A landscape with many valleys, sampled at points; each row gives a point and its height.
A ball rolls from a point to whichever of its 2 nearest points has the largest drop for the distance, and stops where none of them is lower. Distance is the straight distance between rows; heights are no part of it.
Z845 height 70.8: |   2 |  -4 | -32 |  -7 | -40 |  40 |  -7 |  -3 | -17 |  -6 |  32 | -20 |  -1 | -26 |  14 |   8 |  12 |   8 |  25 | -16 | -37 |
Z90 height 33.0: | -25 |  36 | -32 |   1 |  10 | -26 | -12 |  18 | -38 |  40 |  11 |  23 |  14 |  -1 | -47 |  17 |   4 | -31 |   7 |   1 |   2 |
Z646 height 10.8: |  18 |  13 |  -3 | -13 |  18 |   1 | -15 | -14 |  -4 |  17 |  21 | -26 |  -2 | -46 | -38 |  49 | -49 |  12 | -11 |  26 |   6 |
Z385 height 64.2: |  -1 |  11 |  -1 | -30 |   2 |  32 | -30 |  -5 |  18 |  -6 |  -4 | -12 | -19 |  -9 | -19 |  22 | -27 |  27 | -28 |  36 | -14 |
Z501 height 18.4: |  16 | -20 |  10 |  -7 |  -1 |  -3 |  22 | -28 |  -8 |  14 |  -6 |   0 | -13 | -17 | -31 |  56 | -19 |  26 | -30 |   6 |   9 |
Z293 height 17.1: | -25 |   5 |  -1 | -11 | -15 |   7 | -28 |  70 | -32 | -22 | -20 | -18 |  42 | -53 |  23 | -17 |  10 |   1 |  -7 | -40 | -14 |
Z382 height 19.3: | -15 | -38 |  -6 | -23 | -11 |  -8 |  23 |  24 | -34 |   8 |   7 |  -5 |  26 | -48 |  12 | -12 |  -9 |  13 | -18 | -38 | -18 |
Z763 height 26.3: |  -3 |   0 | -49 |   3 | -21 |   2 | -21 |   9 |  -3 |   9 |  13 |   0 |  -1 |  -9 |  -8 | -14 |   7 | -33 |  43 |  -1 | -38 |
Z693 height 17.2: | -14 |  30 |  24 |  -9 |  -9 |  -5 | -38 |  15 |  13 | -43 |  26 |  35 |  23 |  29 |  13 | -12 |  47 |   0 |  10 |  29 |  33 |
Z250 height 63.6: | -11 |  10 |   3 | -22 |  -5 |  21 | -13 |  23 |   0 |  17 | -11 |  13 | -18 | -16 | -40 |  27 | -27 |  40 |  -7 |  13 | -15 |
Z414 height 55.6: |   3 |  26 | -49 | -13 | -34 |  31 | -21 |  -6 |  -9 |  35 |  30 | -15 |  23 | -25 | -22 |   9 | -22 |  22 |   5 | -16 | -38 |
Z359 height 26.2: |  21 | -23 |   9 |  51 |  11 | -13 |   4 | -18 |   1 |  32 | -20 | -16 | -38 |  15 |  -8 |  37 | -16 |  -1 |   7 |  -2 |   9 |
Z735 height 56.5: |  -3 |   5 |  -1 |  -3 |   5 | -28 |  15 | -11 |  40 |  13 | -19 |   0 | -11 |  35 |   4 |  21 | -11 |  32 | -61 | -10 |   8 |
Z833 height 28.0: |   8 | -28 | -30 |  -1 |  -4 |   1 |  15 |   8 | -15 | -16 |  20 | -26 |  -5 | -23 |  24 | -38 |   5 | -41 |  20 |  -5 | -17 |
Z168 height 37.1: |   1 |  -9 |  -4 | -12 | -12 |  -6 |   0 |  -3 | -27 |   1 |  22 |  -2 |  16 | -33 |  -6 |  44 |  46 |  -1 | -56 | -16 |  42 |
Z814 height 45.7: |  20 |  -6 |  -4 |  50 |  12 | -10 |  16 | -34 |  35 |  23 | -33 | -13 | -21 |  19 |  35 |  23 | -11 |  10 | -38 |  -5 |  16 |
Z960 height 65.3: |  11 | -23 |  18 |  -3 | -11 |   0 |  -7 |  44 | -24 | -33 |  -7 |  43 |  44 |  -2 |   6 |  -5 | -23 |  58 |  32 |   0 |  15 |
Z192 height 37.0: |  13 | -33 |  -5 |  -3 |  -3 |   8 |  11 | -34 |   8 | -12 |  10 | -17 | -16 |   8 |  20 | -15 |  16 | -28 |  -3 |  16 |   4 |
Z58 height 24.3: |  26 | -36 |  19 |  32 |  16 | -12 |   2 | -40 |  -4 |  21 |  -2 | -25 | -30 |  12 |  -2 |  14 |  -2 | -32 |   5 |  15 |  32 |
Z89 height 17.9: | -12 |  -6 | -11 |  12 | -15 | -23 |   6 |   5 | -24 |  26 |  -6 |  30 | -23 |  11 | -40 |  42 |  12 | -14 |  36 |   0 | -19 |
Z166 height 20.7: |  -7 |  -9 | -10 |  -6 |  30 |   1 |  -4 |  23 |  -1 |  -6 |  -1 | -12 | -27 |   1 |  -3 | -24 |   3 | -30 |  -9 |  28 |  15 |
Z630 height 8.8: | -24 |  -8 |  24 | -19 |   2 | -25 |  -8 |  50 |  -4 | -30 | -23 |  17 |  41 | -21 |  18 | -26 |  28 | -13 | -48 | -13 |  11 |
Z594 height 19.7: | -12 |  23 |  36 |  -8 | -25 | -13 | -24 |  20 |  39 | -49 |  13 |  35 |  30 |  41 |  24 | -26 |  24 |  27 |   9 |   9 |  -1 |
Z572 height 12.9: | -21 |  -6 |   4 | -25 |   2 | -33 | -10 |  34 |   8 | -31 |   7 |  -1 |  26 |   0 |  30 | -35 |  24 | -18 | -57 | -10 |  -7 |
Z133 height 13.3: | -21 |  -5 |   7 |  13 |   2 | -21 |  10 |  11 | -35 |  -2 |  -7 |  27 | -34 |  19 | -22 |  38 |  29 | -33 |  45 |   7 |   7 |
Z596 height 55.5: |  -6 |  -5 |   7 | -11 |   0 |   3 |   1 |  -6 |  19 |  -2 | -28 |  17 | -19 |  21 | -14 |  36 |   3 |  33 | -35 |   6 |  -2 |
Z835 height 12.7: |  19 |  -1 |  37 |   0 |  15 |  11 |  10 | -56 |  32 |  10 |  16 | -37 |   3 |   0 |  13 | -40 | -15 | -25 | -30 |  17 |  23 |
Z271 height 22.8: |  -3 |   8 | -34 |   1 | -15 | -12 | -17 |  31 | -21 | -18 |   8 |  15 |  -9 | -14 |  -2 |  -6 |  33 | -44 |  52 | -14 | -18 |
Z959 height 59.5: |   3 |   0 |  21 |  -6 | -11 |  19 |  -7 |  22 |  -1 | -60 | -22 |  36 |   4 |  12 |  16 | -21 |  17 |   6 |  38 |   6 | -17 |
Z993 height 14.6: |  18 |  25 | -20 |   6 |   3 |  -7 | -37 | -24 |  -8 |  45 |  31 | -28 |  10 | -33 | -42 |  34 | -46 | -11 |  12 |  18 |  -3 |
Z147 height 66.7: | -11 |  11 |  27 |   3 |  -2 |  10 | -12 |  33 | -43 | -25 |  15 |  43 |  25 |   0 |  -7 |  25 |  27 |  20 |  24 |  26 |  40 |
Z601 height 67.3: |  -7 |  15 |  -1 |   8 |  -5 |  13 |  12 |  31 |  14 |   9 | -30 |  34 |  16 |  15 | -12 | -21 | -41 |  45 |  47 | -14 | -38 |
Z662 height 41.1: |   2 |   6 |  15 |  45 |  50 | -18 |  18 |  23 |  -4 |   3 | -33 |   6 | -20 |  34 |   6 | -14 |  -8 | -18 |  29 |   9 |  39 |
Z885 height 18.1: |  19 |   7 |  20 | -10 |   8 | -21 |   5 | -50 |  44 |   8 |  23 | -31 |   2 |  17 |   1 | -10 | -30 |   2 | -49 |  17 |  20 |
Z968 height 35.8: | -17 |  23 |  -2 |  17 |  18 | -25 |  -2 |  18 | -19 |  41 |  -1 |  23 |  -1 |  16 | -45 |   2 | -18 | -20 |  27 |  16 |   0 |
Z452 height 22.2: |  17 |  23 | -43 |  11 |  -2 |   7 |  -3 | -16 | -14 |  48 |  42 | -28 |  30 | -28 | -25 | -23 | -22 | -25 |  -2 | -11 |   4 |
Z318 height 25.8: |  15 |  10 | -19 | -22 | -17 |  33 | -24 | -38 |  -3 | -18 |  27 | -28 | -10 | -13 |   6 |  27 |  25 |  -6 |  -5 |   8 |  18 |
Z881 height 44.7: |   1 |  13 |   3 |  17 |  31 | -21 |  -6 |  -8 |  48 |  13 | -24 | -18 | -21 |  44 |  15 | -13 | -16 |   0 | -40 |  15 |  24 |
Z709 height 12.3: | -10 |  16 | -14 | -31 |  17 |  -9 | -38 |  -7 |  16 | -10 |  14 | -18 | -21 |  20 |  11 | -17 |  29 | -41 | -17 |  35 |  35 |
Z483 height 20.8: | -37 | -23 |  -6 | -24 | -16 | -11 |  -9 |  53 | -31 |   5 | -13 |   4 |  33 | -55 |   9 | -17 | -12 |  15 | -10 | -47 | -28 |
Z331 height 49.3: |  -8 | -36 |  19 | -14 |   6 |   0 |  51 | -14 | -29 |   3 |  -9 | -19 |  22 | -21 |  34 | -29 | -16 |  33 | -12 | -29 | -40 |
Z45 height 23.7: |  -2 |  -6 | -31 | -14 |  18 |   4 |  -6 |  35 | -15 | -24 |  14 | -22 | -11 | -19 |  19 | -31 |  20 | -43 |  -8 |   4 |  14 |
Z63 height 30.5: |  19 |  19 | -39 |  -1 | -26 |  18 | -34 | -28 |  -9 |  24 |  33 | -30 | -10 | -19 | -24 |  30 |  -6 | -12 |  42 |   5 |  -3 |
Z706 height 51.9: | -19 | -13 |  18 | -23 | -11 |  20 |  46 | -15 | -30 |  29 |  14 | -10 |  25 | -47 |   7 | -18 | -22 |  40 |  -7 | -31 | -32 |
Z212 height 14.5: |  20 |  11 |  12 | -25 |   0 |  17 |  13 | -37 |  -7 |   5 |  18 | -10 |   7 | -52 | -30 |  50 | -25 |  24 | -25 |   6 |  12 |
Z255 height 68.6: | -15 |  47 | -26 |  -2 |   2 |  16 | -36 |  54 | -29 |  -3 |  24 |   6 |   9 | -10 | -22 |   2 |  23 |  -7 |  35 | -15 |  18 |
Z86 height 66.4: |   2 |   2 |  13 |   1 |   0 |  12 |  19 |  36 |  -1 | -16 | -32 |  43 |  21 |   8 |   8 | -10 | -32 |  62 |  37 | -22 |  -3 |
Z265 height 43.2: |  -5 |  17 |  12 |  28 |  47 | -24 |  10 |   4 |  23 |   0 | -36 |   5 | -19 |  53 |  12 | -11 |   6 | -18 | -13 |  14 |  44 |
Z502 height 22.0: |  29 |  -6 |  31 |   5 |  24 |  -5 |  16 | -51 |  22 |  11 |   3 | -23 |   2 |  -8 | -15 |  16 | -33 |   5 | -41 |  14 |  26 |
Z859 height 60.2: |   6 |  -4 |  12 |   6 |  15 | -25 |  28 |  44 | -16 | -23 | -32 |  36 |   6 |   4 |  -4 | -20 | -14 |   3 |  31 | -22 |   8 |
Z732 height 26.6: |   4 |   6 | -55 |  -1 |  -4 | -11 |   9 |  18 | -25 |  32 |  34 | -12 |  29 | -30 | -14 | -18 |  -7 | -23 |  -6 | -28 |  -4 |
Z457 height 49.9: |  25 | -11 |  37 |  28 |  -2 |  32 |  22 | -62 |  29 |  13 | -10 | -28 |  -6 |   7 |  17 |  -3 | -27 |  24 | -14 |  -1 | -14 |
Z149 height 24.4: | -12 |   7 |  24 | -23 |  -4 | -11 |  36 | -39 |   7 | -11 |  40 | -17 |  26 |   0 |  38 | -45 |  22 |  -6 | -42 | -14 | -10 |
Z218 height 14.1: | -19 |  -6 |   3 | -23 |  16 | -31 |  12 |  13 |  23 | -19 |   3 | -17 |  12 |  29 |  37 | -47 |  -4 |   0 | -54 |  -6 | -20 |
Z200 height 33.7: |  11 | -25 | -10 |   3 |  12 | -15 |  24 | -10 | -30 |   7 |  21 | -12 | -21 | -17 | -13 |  14 |  16 | -31 | -14 |  11 |  31 |
Z198 height 40.1: |  21 | -40 |   8 |  23 |  10 |  10 |  10 | -17 |   8 |  11 |  10 | -36 | -16 |   0 |  20 | -37 | -11 | -29 |   7 |  11 |   2 |
Z756 height 32.7: |  16 | -19 | -16 |   5 | -12 |  18 |  25 | -25 | -15 |  -9 |  31 | -21 |  -8 | -26 |  19 | -14 |  26 | -39 |  25 |  -6 |  10 |
Z602 height 2.0: |   7 | -32 |   7 | -10 |   2 |  -4 |  43 | -21 |  -6 |   6 |   7 |  -2 |   2 | -12 |  -1 |   5 |   1 |   6 | -45 |  -7 |  14 |
Z154 height 67.7: | -16 |  25 |   3 |  -6 |  13 |   7 | -11 |  47 | -34 | -15 |  11 |  25 |   1 | -10 | -14 |   2 |  25 |  -6 |  21 |  10 |  28 |
Z292 height 68.0: | -11 |   2 |   6 |   7 |   5 |  31 |  11 |  26 |  20 |  -6 | -40 |   8 | -13 |  19 |   9 | -14 | -27 |  40 |  17 |  -2 | -37 |
Z135 height 34.3: |   3 | -23 |  -6 |  24 |   8 | -20 |  17 |  20 |   0 |  -1 | -25 |  10 | -29 |  15 |  -7 |  -4 |   1 | -24 |  35 |  -5 | -13 |
Z396 height 70.5: |  -6 |   3 |  -4 | -20 | -36 |  57 |   2 | -21 | -24 |  -8 |  27 | -25 |  14 | -31 |  26 |   8 |  16 |  38 |   1 | -17 | -37 |
Z786 height 39.7: |   4 | -21 |  -3 |  -3 |  -7 | -45 |  21 | -29 |  31 | -11 |  17 |  -4 | -11 |  37 |  21 |  -9 |  22 | -17 | -33 |  -8 |  11 |
Z815 height 33.8: |   2 |  10 |  10 |  10 |  13 |  -8 |   9 |   0 |  28 | -46 | -37 |  30 |  -3 |  50 |  28 | -14 |  20 |   3 |  19 |   0 |   8 |
Z148 height 62.2: | -29 |   9 |  39 | -21 |  -7 |  13 | -13 |  24 |  21 | -10 | -23 |  44 |  34 |  13 |  -4 |   5 |   5 |  63 | -31 |  -2 |  11 |
Z222 height 29.5: |   4 | -19 |  -6 |  22 |   6 |   7 |   2 | -15 |  41 | -20 | -43 | -11 | -24 |  42 |  44 | -15 |   8 | -13 |  13 |   2 | -21 |
Z18 height 57.4: | -17 |  18 | -17 | -12 |  -8 |  29 | -18 |  35 |   6 |   5 |   3 |   2 |  -7 |  -9 |  -9 | -30 | -21 |  12 |  28 |  11 | -45 |
Z518 height 58.6: |   2 |  10 |  10 |  12 |  42 | -14 |  34 |  31 |   5 | -24 | -40 |  29 |   8 |  26 |  15 | -21 |  -8 |  13 |  -2 |  -6 |  34 |
Z872 height 68.8: |  -5 | -23 |   1 |  -1 |  -8 |  34 |   6 |  -8 |  13 |   3 | -14 | -21 | -17 |  10 |  14 |  -5 | -25 |  34 |  -5 |  10 | -52 |
Z287 height 60.6: |   0 |   0 |  38 |  -8 | -14 |   9 |  -1 |  20 |   3 | -57 | -43 |  41 |  34 |  19 |  34 | -19 |   2 |  38 |  10 | -17 | -14 |
Z555 height 46.6: |   4 | -34 |   4 |  10 |   5 | -10 |  49 |  -1 | -16 |  17 |  -1 | -24 |  18 | -19 |  20 | -43 | -36 |   5 |   1 | -24 | -40 |
Z547 height 14.9: | -17 |  30 |  13 | -25 |  13 |  -6 | -31 |  -2 |  19 | -27 |  12 |  19 | -11 |  40 |   5 | -20 |  34 | -19 |  10 |  38 |  37 |
Z890 height 57.5: |  -8 |   3 |  -1 |   7 |  27 | -14 |  26 |  16 |  26 |  -5 | -46 |  16 |  -8 |  30 |  15 |  -1 |  -2 |  17 | -34 | -12 |  12 |
Z476 height 18.5: |   2 |  -1 |  16 | -13 |  -4 |  -4 |  18 | -52 |  33 |  -3 |  33 | -30 |   5 |  20 |  30 | -47 |   4 | -20 | -28 |   9 |   4 |
Z390 height 63.0: | -25 |   9 |  21 | -35 |  -1 |  27 | -17 |  28 |   6 |   2 | -20 |  23 |   0 | -12 | -26 |  21 |  -9 |  55 | -40 |   8 |   0 |
Z702 height 70.0: | -14 |  10 | -34 |  -8 | -37 |  37 | -33 |  39 | -15 |  -4 |  16 | -10 |   9 | -27 |   1 |  17 |  20 |  18 |  18 | -30 | -34 |
Z243 height 18.2: |  29 | -12 |  29 |  -3 |  13 | -11 | -13 | -66 |   9 |  11 |  10 | -30 | -12 |   2 |   1 |  20 |   2 | -41 |  -2 |  33 |  44 |
Z98 height 16.5: |  23 |   5 | -24 |  24 |  -3 |  -3 | -40 | -29 |  -5 |  55 |  36 | -26 |  15 | -15 | -17 | -20 | -16 | -44 |  21 |  10 |   1 |
Z582 height 13.2: |  15 |   8 |   5 | -26 |   1 | -26 | -20 | -56 |  22 |   1 |  30 | -27 |  -8 |  11 |   4 |  13 |   8 | -31 | -21 |  31 |  38 |
Z948 height 62.0: |  -9 |   5 |   6 |   3 |   9 | -38 |  20 |  39 | -32 |   7 | -11 |  57 |  25 |   6 | -31 |   0 |  -7 |   5 |  41 | -19 |   9 |
Z383 height 54.5: |   2 |   3 |  15 |   2 |   2 |   4 | -13 | -24 |   6 |   2 | -29 |   7 | -36 |  16 | -33 |  72 | -10 |  25 |  -2 |  23 |  -4 |
Z249 height 42.1: |   1 |  17 |   0 |  52 |  18 |   1 |  24 |  21 |  17 |  19 | -51 |  21 | -21 |  11 |  14 |  14 | -17 |  24 |  27 | -12 |   3 |
Z799 height 13.4: | -17 |   8 |  25 |  -7 |  -9 |  -5 | -19 |  67 | -28 | -38 | -32 |   7 |  52 | -52 |  17 | -29 |  16 | -12 | -15 | -21 |  22 |
Z39 height 65.9: |  -4 |  12 |  24 |  -8 |   3 |  24 | -11 |  18 | -10 | -28 |   4 |  44 |   9 |  18 |  -8 |   9 |  15 |  35 |  17 |  30 |  22 |
Z101 height 58.5: |  -5 |  10 |   3 |  -7 | -15 |  15 |  -6 |  36 |  -3 | -32 | -11 |  29 |   7 |  -3 |   1 | -33 | -13 |   8 |  54 |  -4 | -40 |
Z60 height 51.8: |  29 |  -5 |  22 |   4 | -13 |  14 |  -5 | -74 |  45 |   1 |  -3 | -20 |  -8 |  20 |   3 |  25 | -18 |  15 | -14 |  16 |  -5 |
Z854 height 29.0: |   2 |  16 | -56 |   9 | -29 |  11 | -37 | -19 |  -6 |  33 |  16 |  -2 |   3 |  -1 | -27 |  13 |   8 | -22 |  37 |   5 | -31 |
Z120 height 37.4: |   0 |   2 |  -6 |  50 |   2 | -25 |  12 |   9 |   3 |  22 | -34 |  29 | -16 |  33 | -15 |  15 |  -2 | -10 |  59 | -13 | -18 |
Z652 height 18.6: | -11 |  -4 | -18 |   2 |   0 |  -7 | -11 |  24 | -34 | -17 |   7 |   9 | -23 |  -9 |  -5 |  26 |  51 | -42 |  32 |   0 |  14 |
Z704 height 13.7: |  -9 | -32 | -12 | -13 |   0 | -19 |  18 |  33 | -29 |  11 |   4 |  12 |  -1 | -33 | -16 |  13 |   9 |  -3 | -22 | -19 |   6 |
Z743 height 31.7: |   4 | -13 |  -1 |  23 |  10 |  -3 |  19 |   9 |  20 | -30 | -49 |  13 | -26 |  29 |  20 |  -5 |   9 | -11 |  26 |  -7 | -11 |
Z954 height 9.9: |   9 |   5 |  20 | -10 |  -3 |  21 |  45 | -40 |  -8 |   5 |  19 |  -8 |   1 | -37 |  -9 |  -1 |   8 | -10 | -23 |  -6 |  17 |
Z820 height 24.7: | -16 | -15 |   0 | -22 | -13 |  -2 | -11 |  -3 |  14 | -41 |  -2 |  -5 |   5 |  20 |  43 | -26 |  23 |  -6 | -21 |   2 | -42 |
Z23 height 29.4: |  21 | -29 |  -2 |  24 |   4 | -17 |  12 | -24 | -19 |  28 |  24 | -19 | -25 | -12 | -11 |   3 |   3 | -45 |  22 |  11 |  20 |
Z62 height 33.9: |  -3 | -31 |   1 | -12 | -14 |  -1 |  25 |   7 | -33 |  -5 |  17 |   0 |  33 | -48 |  15 |  10 |  36 |  -2 | -45 | -36 |  25 |
Z919 height 8.2: |  -2 | -38 |  -3 |  -4 |  18 | -27 |  32 |  10 |  -9 |  -1 | -15 |  10 | -11 |   3 |  -6 |  11 |  15 |  -5 | -42 |  -8 |  19 |
Z113 height 28.2: |  11 |  13 | -24 | -16 | -15 |  27 | -36 | -22 |  -9 |  -2 |  16 | -23 | -30 | -20 | -16 |  50 |   4 |  -1 |  22 |  21 |   6 |
Z846 height 69.4: |  -5 |  29 | -47 |  -2 | -20 |  23 | -43 |  37 | -19 |   5 |  24 | -18 |   5 |  -7 | -27 |  21 |  23 |   3 |  21 | -35 |  -5 |
Z816 height 29.7: |  -7 | -17 |   7 | -19 | -11 |  -9 |  23 |  -9 | -15 | -20 |  26 |  -8 |  38 | -24 |  38 | -20 |  34 |  -6 | -52 | -22 |   1 |
Z174 height 9.5: |  -3 |   9 |  -5 | -33 |  -9 | -23 | -30 | -28 |  38 |  -6 |  32 | -23 | -19 |  27 |  12 | -14 |  13 | -23 | -22 |  29 |  17 |
Z61 height 63.7: |   3 |  -1 |  13 |  -3 | -18 | -25 |  -3 |  42 | -33 | -15 |  -4 |  59 |  46 | -14 | -16 |  -9 |  -9 |  24 |  47 | -20 |   3 |
Z581 height 22.1: |  20 | -28 |   3 |  26 |  -4 | -12 |  30 | -16 |  -3 |  39 |  -9 |  -7 | -17 |  -9 | -29 |  35 | -30 |  19 |  -7 | -12 |  -2 |
Z588 height 43.4: |  12 | -35 |  -4 |  33 |   8 |  -5 |  17 |  11 |   6 |  23 |   1 | -30 |  -5 |  -1 |  11 | -41 | -37 | -12 |   6 | -11 | -30 |
Z850 height 47.7: |  13 | -23 |   4 |  26 |   7 |  10 |  33 | -27 |  21 |  13 | -23 | -25 |  -6 |  15 |  31 |  -2 | -24 |  24 | -34 | -10 | -11 |
Z598 height 17.7: | -10 | -10 |  -4 | -13 |  36 | -13 |  11 |  23 |  19 | -14 | -12 |  -8 |  -7 |  22 |  10 | -38 |  -5 | -14 | -46 |  14 |   8 |
Z221 height 30.1: | -13 |  20 | -57 |  -6 |   8 | -24 | -10 |  38 | -31 |  33 |  13 |  15 |  29 | -20 | -31 |  -5 |  10 | -26 |  -7 | -25 |  -2 |
Z710 height 37.2: | -16 |  -5 |  11 | -10 | -22 | -48 |  -2 |  10 |  38 | -27 |  11 |  14 |  -8 |  36 |  20 |  -3 |  34 |  -2 | -25 | -16 |  -8 |
Z165 height 64.7: | -11 |  25 |   9 | -21 |   9 |  33 | -28 |   2 |  17 | -15 | -10 |  11 | -22 |  14 | -18 |   6 |  -5 |  17 |  -3 |  41 |   3 |
Z560 height 22.3: |  17 |  40 |   3 | -23 |  -6 |  33 |  -1 | -58 |   9 | -18 |  29 | -31 |   7 | -24 |   1 |  15 |  29 | -19 | -10 | -11 |  40 |
Z56 height 53.3: |  21 | -14 |  10 |  -3 |  -5 |  12 | -16 | -49 |  16 |   0 |  -4 | -15 | -28 |   3 | -18 |  49 | -13 |   8 |   0 |  32 |  -2 |
Z818 height 65.2: |  -5 |  27 |  15 |  -8 |   4 |  36 | -19 |  11 |  -2 | -10 |   1 |  22 | -18 |  17 | -25 |   6 | -12 |  29 |  43 |  42 |   9 |
Z682 height 35.6: | -11 |  18 |  13 |   1 | -10 | -33 |   1 |   4 |  46 | -31 | -13 |  31 |  -9 |  56 |  20 |   0 |  29 |  11 |  -1 | -14 |   3 |
Z475 height 27.3: |  -8 | -17 |   0 |  -5 |  -3 |  19 |  -5 |  -9 |  25 | -38 | -32 | -15 | -14 |  35 |  46 | -28 |   3 |   3 |  12 |   9 | -56 |
Z869 height 43.9: |   9 |   9 |   3 |  59 |  35 |  -6 |   6 |   3 |  20 |  26 | -50 |   0 | -37 |  18 |  24 |  17 | -10 |   2 | -11 |   1 |  23 |
Z863 height 38.5: |  -7 |  13 |  16 |  38 |  37 | -17 |   0 |  25 |  -8 |  28 |  -9 |   7 | -15 |  31 | -23 | -19 | -23 | -20 |  43 |  16 |  19 |
Z132 height 10.7: |  13 |  -1 |  -9 |  29 |   6 | -15 | -64 | -25 |  -6 |  61 |  13 |  -7 |   3 |  12 | -28 |  -3 | -20 | -44 |  21 |  17 | -11 |
Z152 height 16.6: |  24 | -12 |   7 |  39 |  -6 | -23 | -35 | -39 |  -6 |  54 |  18 |  -9 | -10 |   2 | -33 |  24 | -25 | -26 |  27 |   8 |  -8 |
Z87 height 21.9: | -22 |   8 |  26 | -15 | -27 |  -6 | -26 |  19 |  25 | -49 | -11 |  27 |  23 |  18 |  29 | -17 |  37 |   4 | -12 |  -3 | -29 |
Z333 height 36.9: |   6 |  -4 | -14 |  -9 |   3 | -10 |   4 | -19 | -36 |  -8 |  30 | -10 |  -8 | -16 |  -3 |  40 |  44 | -29 | -31 |   0 |  47 |
Z339 height 69.6: |  -4 | -10 |   6 | -23 | -21 |  46 |   5 | -32 |  -2 |   1 |  11 | -24 |  -1 | -13 |  14 |   3 | -18 |  44 | -15 |  15 | -46 |
Z631 height 39.9: |   5 |  16 |   4 |  46 |  11 |  -6 |  23 |  12 |  -6 |   6 | -32 |  36 | -10 |  34 |   0 |  20 | -11 |  21 |  65 |  -3 |  11 |
Z364 height 21.7: |  12 |  -8 | -17 |  19 | -20 | -17 |  -3 | -27 | -18 |  42 |  18 |   1 |  -9 | -10 | -39 |  37 |  -9 | -14 |  24 |   7 | -14 |
Z775 height 56.6: |  -5 |  29 | -42 |  -6 | -17 |  28 | -38 |  10 |   5 |  30 |  19 | -20 |  -1 | -16 | -23 | -13 | -31 |   3 |  14 |  12 | -39 |
Z913 height 17.0: |  13 |  43 |  21 | -14 |  10 |  39 |  17 | -43 |   8 |   1 |  12 | -34 |  -3 | -54 | -19 |   8 |  -1 | -25 |  -6 | -13 |  22 |
Z187 height 61.5: | -12 |  10 |  23 | -11 |   7 |  14 |   7 |  22 |  21 | -28 | -28 |  36 |  16 |  29 |  11 | -12 |   0 |  45 |  -9 |  -4 |   1 |
Z540 height 54.0: |  -3 |  17 | -15 | -12 | -28 |  27 |  24 | -18 | -19 |  41 |  33 | -11 |  30 | -44 | -13 |  -8 | -22 |  21 |   4 | -30 | -33 |

Two balls start at each pair of points below. Name the first point that both come to, or write -.
Z86 and Z815: Z743
Z710 and Z135: Z743
Z846 and Z63: -

For each start below, name every point that the ball comes to, in order.
Z56: Z60 Z457 Z850 Z814 Z869 Z249 Z631 Z120 Z135 Z743 Z222 Z475 Z820 Z87 Z594 Z693 Z547 Z709 Z174
Z148: Z187 Z287 Z959 Z101 Z18 Z775 Z414 Z540 Z706 Z331 Z555 Z588 Z198 Z192 Z756 Z833 Z45 Z166 Z598 Z218 Z572 Z630
Z881: Z265 Z662 Z863 Z968 Z90 Z221 Z732 Z452 Z98 Z132
Z845: Z702 Z846 Z255 Z154 Z147 Z39 Z818 Z165 Z385 Z250 Z390 Z148 Z187 Z287 Z959 Z101 Z18 Z775 Z414 Z540 Z706 Z331 Z555 Z588 Z198 Z192 Z756 Z833 Z45 Z166 Z598 Z218 Z572 Z630
Z396: Z339 Z872 Z292 Z601 Z86 Z960 Z61 Z948 Z859 Z518 Z890 Z735 Z596 Z383 Z56 Z60 Z457 Z850 Z814 Z869 Z249 Z631 Z120 Z135 Z743 Z222 Z475 Z820 Z87 Z594 Z693 Z547 Z709 Z174
